Points on a hilly landscape, in no order, each with its height.
From any point a climber steps to the highest of the 2 points nearest to it. It stops when none of these is higher. Distance is the straight distance between rows; heights are no part of it.
levib: 102 118  86  57 102  85 111  74 110  97  77  69 104 102 122 111 118 108 124  99  95 113  99  91  85  80  96 100 103  h=159
Sil: 123 117 107  84 101  89 101  89 122  89  84  87 109 121 110 107 122 111 104  91 108 125 111  61  89  78  76  89 124  h=194
ded: 124  85  96 127 101  84 114 116 103  96 130 110  93 108  67 114  96  92  94  78  66  72 122  89  97 134 144 115  97  h=620
gepu: 120 109 107 102 100 108  95  83 106  95  56  92  72 107 129 127 107 104 100  99 111 111  92 115  99  71  88  77 122  h=758
zoz: 105  98  66  92  76  96  86 108 131 117 101  85 109  90  84  92  90  80  93  92  62  85  98  79  82 110 126 107  85  h=447
leb: 100  99 112  74  91  64 102  88  75 100 106 109  66  85 108 103 109  94 135 113 112  95 102 127 126 101 119 114  90  h=184
Tem: 118  84 130 136 125 115  84 105 105  94  65  86 117 129 106 124  83 107  68  89 108 106  89 116  79  78  86  56 113  h=644
veseg: 115 108  95 105 106 122 112  99 103  91  86  88  70  96 143 107  99 101  92 113  95 107  91 111 110  96  85  96 135  h=696
dufol:  76 120  84 107 114 150 121  77 119 111 107 110 118  96  91  97 104  89  99 107  83  81  92  74 110  99 100  88 117  h=79
vapo: 139 107 119 101  93  79  94  97  99 110  77 121  66 109  77 109  81  91 133  83 103 102 112 144 113  65 119  95  89  h=368
migad:  92  90  63  92 106 105  83 100 120  99  77  83 124  75 112  81  77 113  52 128  85 121  71 119  56  95  81 100  59  h=633
pomir:  89 116  74  67  94 107 106  62 123  99  85  87 113  93  88  90 129  86 126  90  85  98  92  78  91  97 100 103  82  h=127
met:  85 101  98  94  98 114 120 126  89 113  95  70 101 107 113  86  64 100  95  93 100 103 122 128 101  90 114  98 109  h=534
Loz:  91 117  89  83  93 118 117 117  99 109 104  87 109 101 113  66  65  83 102  97 102 101 100 130  99 105  93 131  88  h=477
ret: 118 119 106  97  98  93 111 101 142  92  96 100 112 116 104 109  85 104  95  96  86 111 122  74  83  88  84  92 117  h=225
zive:  77 107 123  85  83  87  95  85 120 112  92 117 100  98  94 100 101 100 115 112 111 112 124  89 105  74  84  78 101  h=536
Sovi: 101  78  80 111  97 112  98  92 111 102  68 106 114 106 104 123 128 103 113  81 126 115  86 105  82 107  99  82 105  h=535
Susag:  65  97  99  80 118 112  93  82  80 104  70  70 144 110 104  95 125 117 104 112 136  98  88  86 105  79 100  69 105  h=291
menor:  92  57 109 114  90  95  88 123  92 102 112  86  90  94 115 110  93  96  86 101  84  92 103 124 104 117 110  96 115  h=406
faki: 114  93 122 126 127  91 108 115 108  92  87 101 121 139 100 115  81 118  84  85 111 102 110 103  83  83 103  66 119  h=730
gokof: 109  60 108 104  81  98 105 120  95  93 117  71  87  96 100 119 106 105  92  74  75 109 123  92  95 119  93 108 118  h=439
Kudis: 102  83 105 130  96 122 118 103 111 103 139 117  96 104  55  95 108  80 103  77  60  74 114  65 129 126 122 119 111  h=697
Bez:  97 100  68  97 104 128  78  95 108  94  83  68 127  90 107  64  94  90  64 111  85 112  61 116  77 103  70 117  70  h=556
Mor:  90  84  83  60  73  78  90 127  92  94 102  57 120  97 126  82 101 100 115 101 127 126  97 105  86 103  77 128  93  h=437
zim:  65 100 114  93 116 103  83  40 102 106  76 118 102  78  87 118 126  95 108 121 101  85  83 107  96  86  86  68  73  h=440
belis: 110 145  98 101 107 104  69  86  93  94  96 109  90  83  91  81 120  96  81 132 108  79  74  74 127  89  99  80 113  h=410
tovur: 148 119  93 103  84  86 123  95 122  94 115 136  74 106 104 108  96  97 141  83 108 115 110  98 102 111 102 139 100  h=451
Deki: 111 109  96  91  92 102 145 124  92 104 128  99  83  93  80  86  87 104 124  85 109  97 141  74 121 117 131 141  88  h=718
zit:  94  90  95  99  74  81 101 107 115 102 127 123 110 103  86  97 118  95 122  93 103 107 111  75 103 115 105 123  93  h=563
fesul: 113 103 103 107 113  98 120 125  96  93 102 101 122 139  90  94  88 112 109  83 120 106 117  95  97  96 116 106 112  h=625
Gunu:  70  76  97  99 115 115  87  81 100 104  58  83 112  75 125 115  88 118  75 137 114 114  78 130  78  89  90  66  75  h=654
rez:  83  86 148  89  87  61  93  84  97 107 106 123  82  93  99 118 102 112 106 116 112 111 136  89 110  61  81  60  99  h=591
Musi: 128 111 128  93  94  74  94 113 100 117 101 113  87 112  82  86  52  93 113  94  96 102 129 139 100  85 106 110  80  h=326
reme:  75  93  68 106 123 130 130 106 102  87 120  78 140 108 118  86 100  91  94  89  91  98  79  94  86 127  90 136 101  h=512
Bolon: 100  82 118  97  89  73  78 118 100  92 105  91 119 111 119 103 106 113  95 112 123 115  99  89  93 102  74  98 108  h=448
bifug: 106 106  88 119  79 132  89  90 115 107 105 128  73  77  94  99 116  83  99  96  82  94  89  83 115 108 100  97 111  h=475
Pag: 105 108  83 101 121 107 142  93 119  86 119 105 112 106 135 106  91  99 106  99  90 107  88 105  70 131  99 138  93  h=580
depuv:  88  62 116 117 101  80  84 122  73 103 127 101 100 107 110 103  91  92  92 105 101  82  89 151 108 132 115 112  99  h=381
farom:  79  70  86 105 110 130  88  87  84 104  67  87 101  80 105 112 120 108  89 102 109 107  80 124  82  98  93  74  90  h=596
kuzu: 102  84 123 121 110  88  84 121  78 105 110 103 101 118  94  82  74  89  97  99 103  70  87 150 124 111 138 113  95  h=354
vedo: 113 103  88  95 104 120 140 130  73  92 140  72  88  96  90  93 113 102 122  74 111  94 120  58 130 137 114 163  93  h=637
fos:  97  99 105  97  94  90 132 116  93 103 133 117  77  97  97 108  79 103 108 104  96  95 131 104 106 124 120 113  98  h=642
fozad: 106 110  98 106  88 101  72  89 104 108  93 104  83  82  78  98 114  91  88 109  77  84  91  82 115  86 113  75 110  h=443
niras: 111 111 102 115 108  80  81 128  80  97 113 113 100 106  98  81  81  94  86 118 104  65  89 108 127 116 142 110  99  h=355
Segir:  91 109  70 121  92 119  94 113 112 109  84 127  99  77 109  98  87 111  83 120 109 111  89 104  76 105 103  85  91  h=50
nul:  93 119  80  86 105 124 101  84 108 104  81  74 113 100 102  70  83  81  88 103  87  97  81 117  87 100  88 118  82  h=494
dafus:  80 123  94  67 108 106  78  87  78 101  79  73 123  96  90  80 118 103  92 107 120 100  86  93 108  74  89  80  94  h=332
Kaba: 114  95  70 106  71  91  89 124 123 116  93 116  95  79 122 112  80 111 101 111 105 121  96 113  70 109 103 102  85  h=36
Gemu: 100 110  78  72  87  97  95 132  88  89 113  54 117 104 132  64  95  95 107 106 123 115  85  89 106 113  83 155  94  h=493
Vuk:  96  94 137 119  83  80  56 102  94  98 141 114  97  93  89  85 113  90  73 122  78  78  93  74 134 118  79 107 108  h=532
ran: 116 129  83  95 106 111 106 109  69 106  82 130  89 105  80  96  92 109 114  76 140 112  94 145  75  98 107  94  78  h=492
beb:  96  75 132  91  99  54 104  88  82  96 112 116  81  97 104 131 102 112  98 102  88  97 126  99  87 101  91  84  94  h=657
mek: 119 105  94  85  97 106 110 131  73  79 132  60 110 114 106  75 112  90 120  81 120 106  98  69 127 120  89 167  99  h=565
Tapok:  95  88 125 114  78  79  62 122 103  90 125 114 110  95 108  96 116 108  76 121  99 104 101  61 113 113  71  92 117  h=495
faso: 120 131  96 109 106  81  65 110  70  90 110 113  90  96  89  82 114 105  82 123 111  67  77  84 134 102 127  98 108  h=383
Zuke: 102 107 108 118  79  97  98  98 107 101 125 154  77  87  74 106 118  98 107  92  92 101 112  78 102 114 101  99  99  h=510
ritu:  73  99 110  98  93 102  96  67 126 112  71 125  93  77 105 132 118 108 127 115 107 110 109  96  90  85  92  67  92  h=485
gelu:  94 127 111  78 119 123  92  86  64  97  99  82  97  97  77  83 115  96  82  97 106  96 105  92 121  79  81  81 108  h=369
Gel:  73 107  76 132 115 147 112  92 119 108  90 128 116  87 111 101  91 106  89 120 107  87  80  96  93 105 100  83 106  h=64
zibas: 111 109  82 112  98 105 118 124  90 107 100 131  99 116  94  98  90 110 127  79 137 110 100 125  92 107 123 105  93  h=546
fiva:  89 116 134 103 132  80  81  44  94  98  85 127 101 106  77 113 107  94 105 115 103  73  76 115 105  81 104  69  80  h=400
Dur: 120 130 134  99  99  95 110  90 121 102  92 115  75 103  89  93  56  84  99  92  83 108 129 126  95  68  81  89  98  h=288
Kinor:  82  83 133 102 100  66 113 100  92 103 130 133  80  93  96 114  95 114  96 114  86  86 132  90 110 109 120  89 105  h=603
Moriz:  62  73  61 100 110 116 121 105  91  97 114  85 126  93 114  99 113 112  91  92  94 108  89  99  70 127 103 113  88  h=461
geles:  79  84  62  80 114 114 110 119  72  89  99  64 116  87 110  98 116 125  69  91  99 131  96  93  63 105  88 103  89  h=412
ropon: 103  75  99 112  82 114  96 102 107  91  95  96  99 108  93 121 135  98 106  61  96 124 106  85  90 109  81  91 114  h=484
zek: 106  93  92  81  81  83  84 133  91  99  88  72 130 111 111  92  99 115  97  88 134 139 104 105  70  93  69 108  91  h=392
gon:  88 129 126  98 129 103 106  55  76  95  82 122  76 108  96 105 106  96 114 108 114  76  79 128 119  81 106  84 103  h=367
guses:  79 101  81  92 117 103  95  76 122 110  66  86 111  74 122 104  62 118  77 146  90 106  81 129  60  77 100  85  67  h=729
Gopog:  90 124  77  88 101 131 109  76 119  97  98  95 116  90  72  99 126  95  97  84  89  99 101  55  88  93  78  83 101  h=100
kiv: 104 116 116  89 110 139  82  79  83 101  75  78  86  94  92 103 120  98  86  92 102 107  97  91 124  68  62  64 129  h=342
sefik: 133 112  98 105  92  93  99  89 115 106  86 123  64 100  85 114  99  97 124  77  95 109 108 121  95  94 105 102  94  h=405
vuse: 118  89  70 100 108  83 122 104  99  94 118  88  94  94  98 122 102 110  91  95  66  84 104  88  78 135 143 120  90  h=554
saniz: 132 136 130 111  98  92 110 103 133  89 114 118  91 113  93  94  68  91  85 101  82 115 128  80  93  93  75 106 112  h=254
lep: 106  90 120 117 102  98  95  86 103  97 132 115 104 111  62  80 120  77 113  96  75  75  99  74 151 108 115 122 109  h=634
Fimi:  75  82 129 100 122  89 114 106  76 113  94  98 108 124 118 101  89 110 120 116 133  88 109 118 139  67 124  82 128  h=233
losu: 125  88  95 108  77  65 126 111 131  98 127 143 100 111 106 119 107 112 147  84 112 124 114  85  95 122 105 129 107  h=498
lipod:  98  85  73  95  61  83  88 115 103 112 106 112  67  59 116 114  95  98  93 114  75 102 104 107  82 125 108 111  87  h=23
kud:  88  84 128  91 102  85 105  93  80 108 103 100  86 112  85  89 101  92 132 107 104  89 116 124 142  75 122  97 105  h=207
zigo: 117 108  88 104 120 112 128  97 109  88 105  85  87 103 138 111  80  96  79 102  77 104  99 117  79 117  95 113 108  h=638
nidar:  86  91 118 120  94 103  72 100  88  97 141 110 124 109  65  77 121  81  91  97  86  79  89  78 131 122  84 121 102  h=577
sud: 106  89  64 116  96 120 103 122 112 101 113  82 103  95  96  99  97  86  85  82  66  78  88  86  97 127 126 121 107  h=497
panuf:  67  83 114  97 122 113 109 104  78 107  88  74 127 118 122 101 109 113 105 118 122  88  95 103 127  82 100  80 133  h=256
Vub: 125  97 133 111 121  87  81  82  96  91  58  89  87 124 100 127 104 100  88  82 118 100  85 117 105  60  92  56 110  h=676

For each start below, name the point where the climber stops.
Kaba => zit
fiva => beb
Moriz => gepu
zek => Kudis
gon => beb
levib => zit
kuzu => guses
faso => zit
lipod => guses
kud => gelu

Call two points neighbours if one is among the 2 nearest of the other. Go from one point of each pair to the other, from neighbour to neighbour, staying as high as possible. Name the lowest point that can't be avoided.
Kudis and beb => zek
zit and gepu => sefik
gepu and faki => Tem
Deki and beb => Kinor
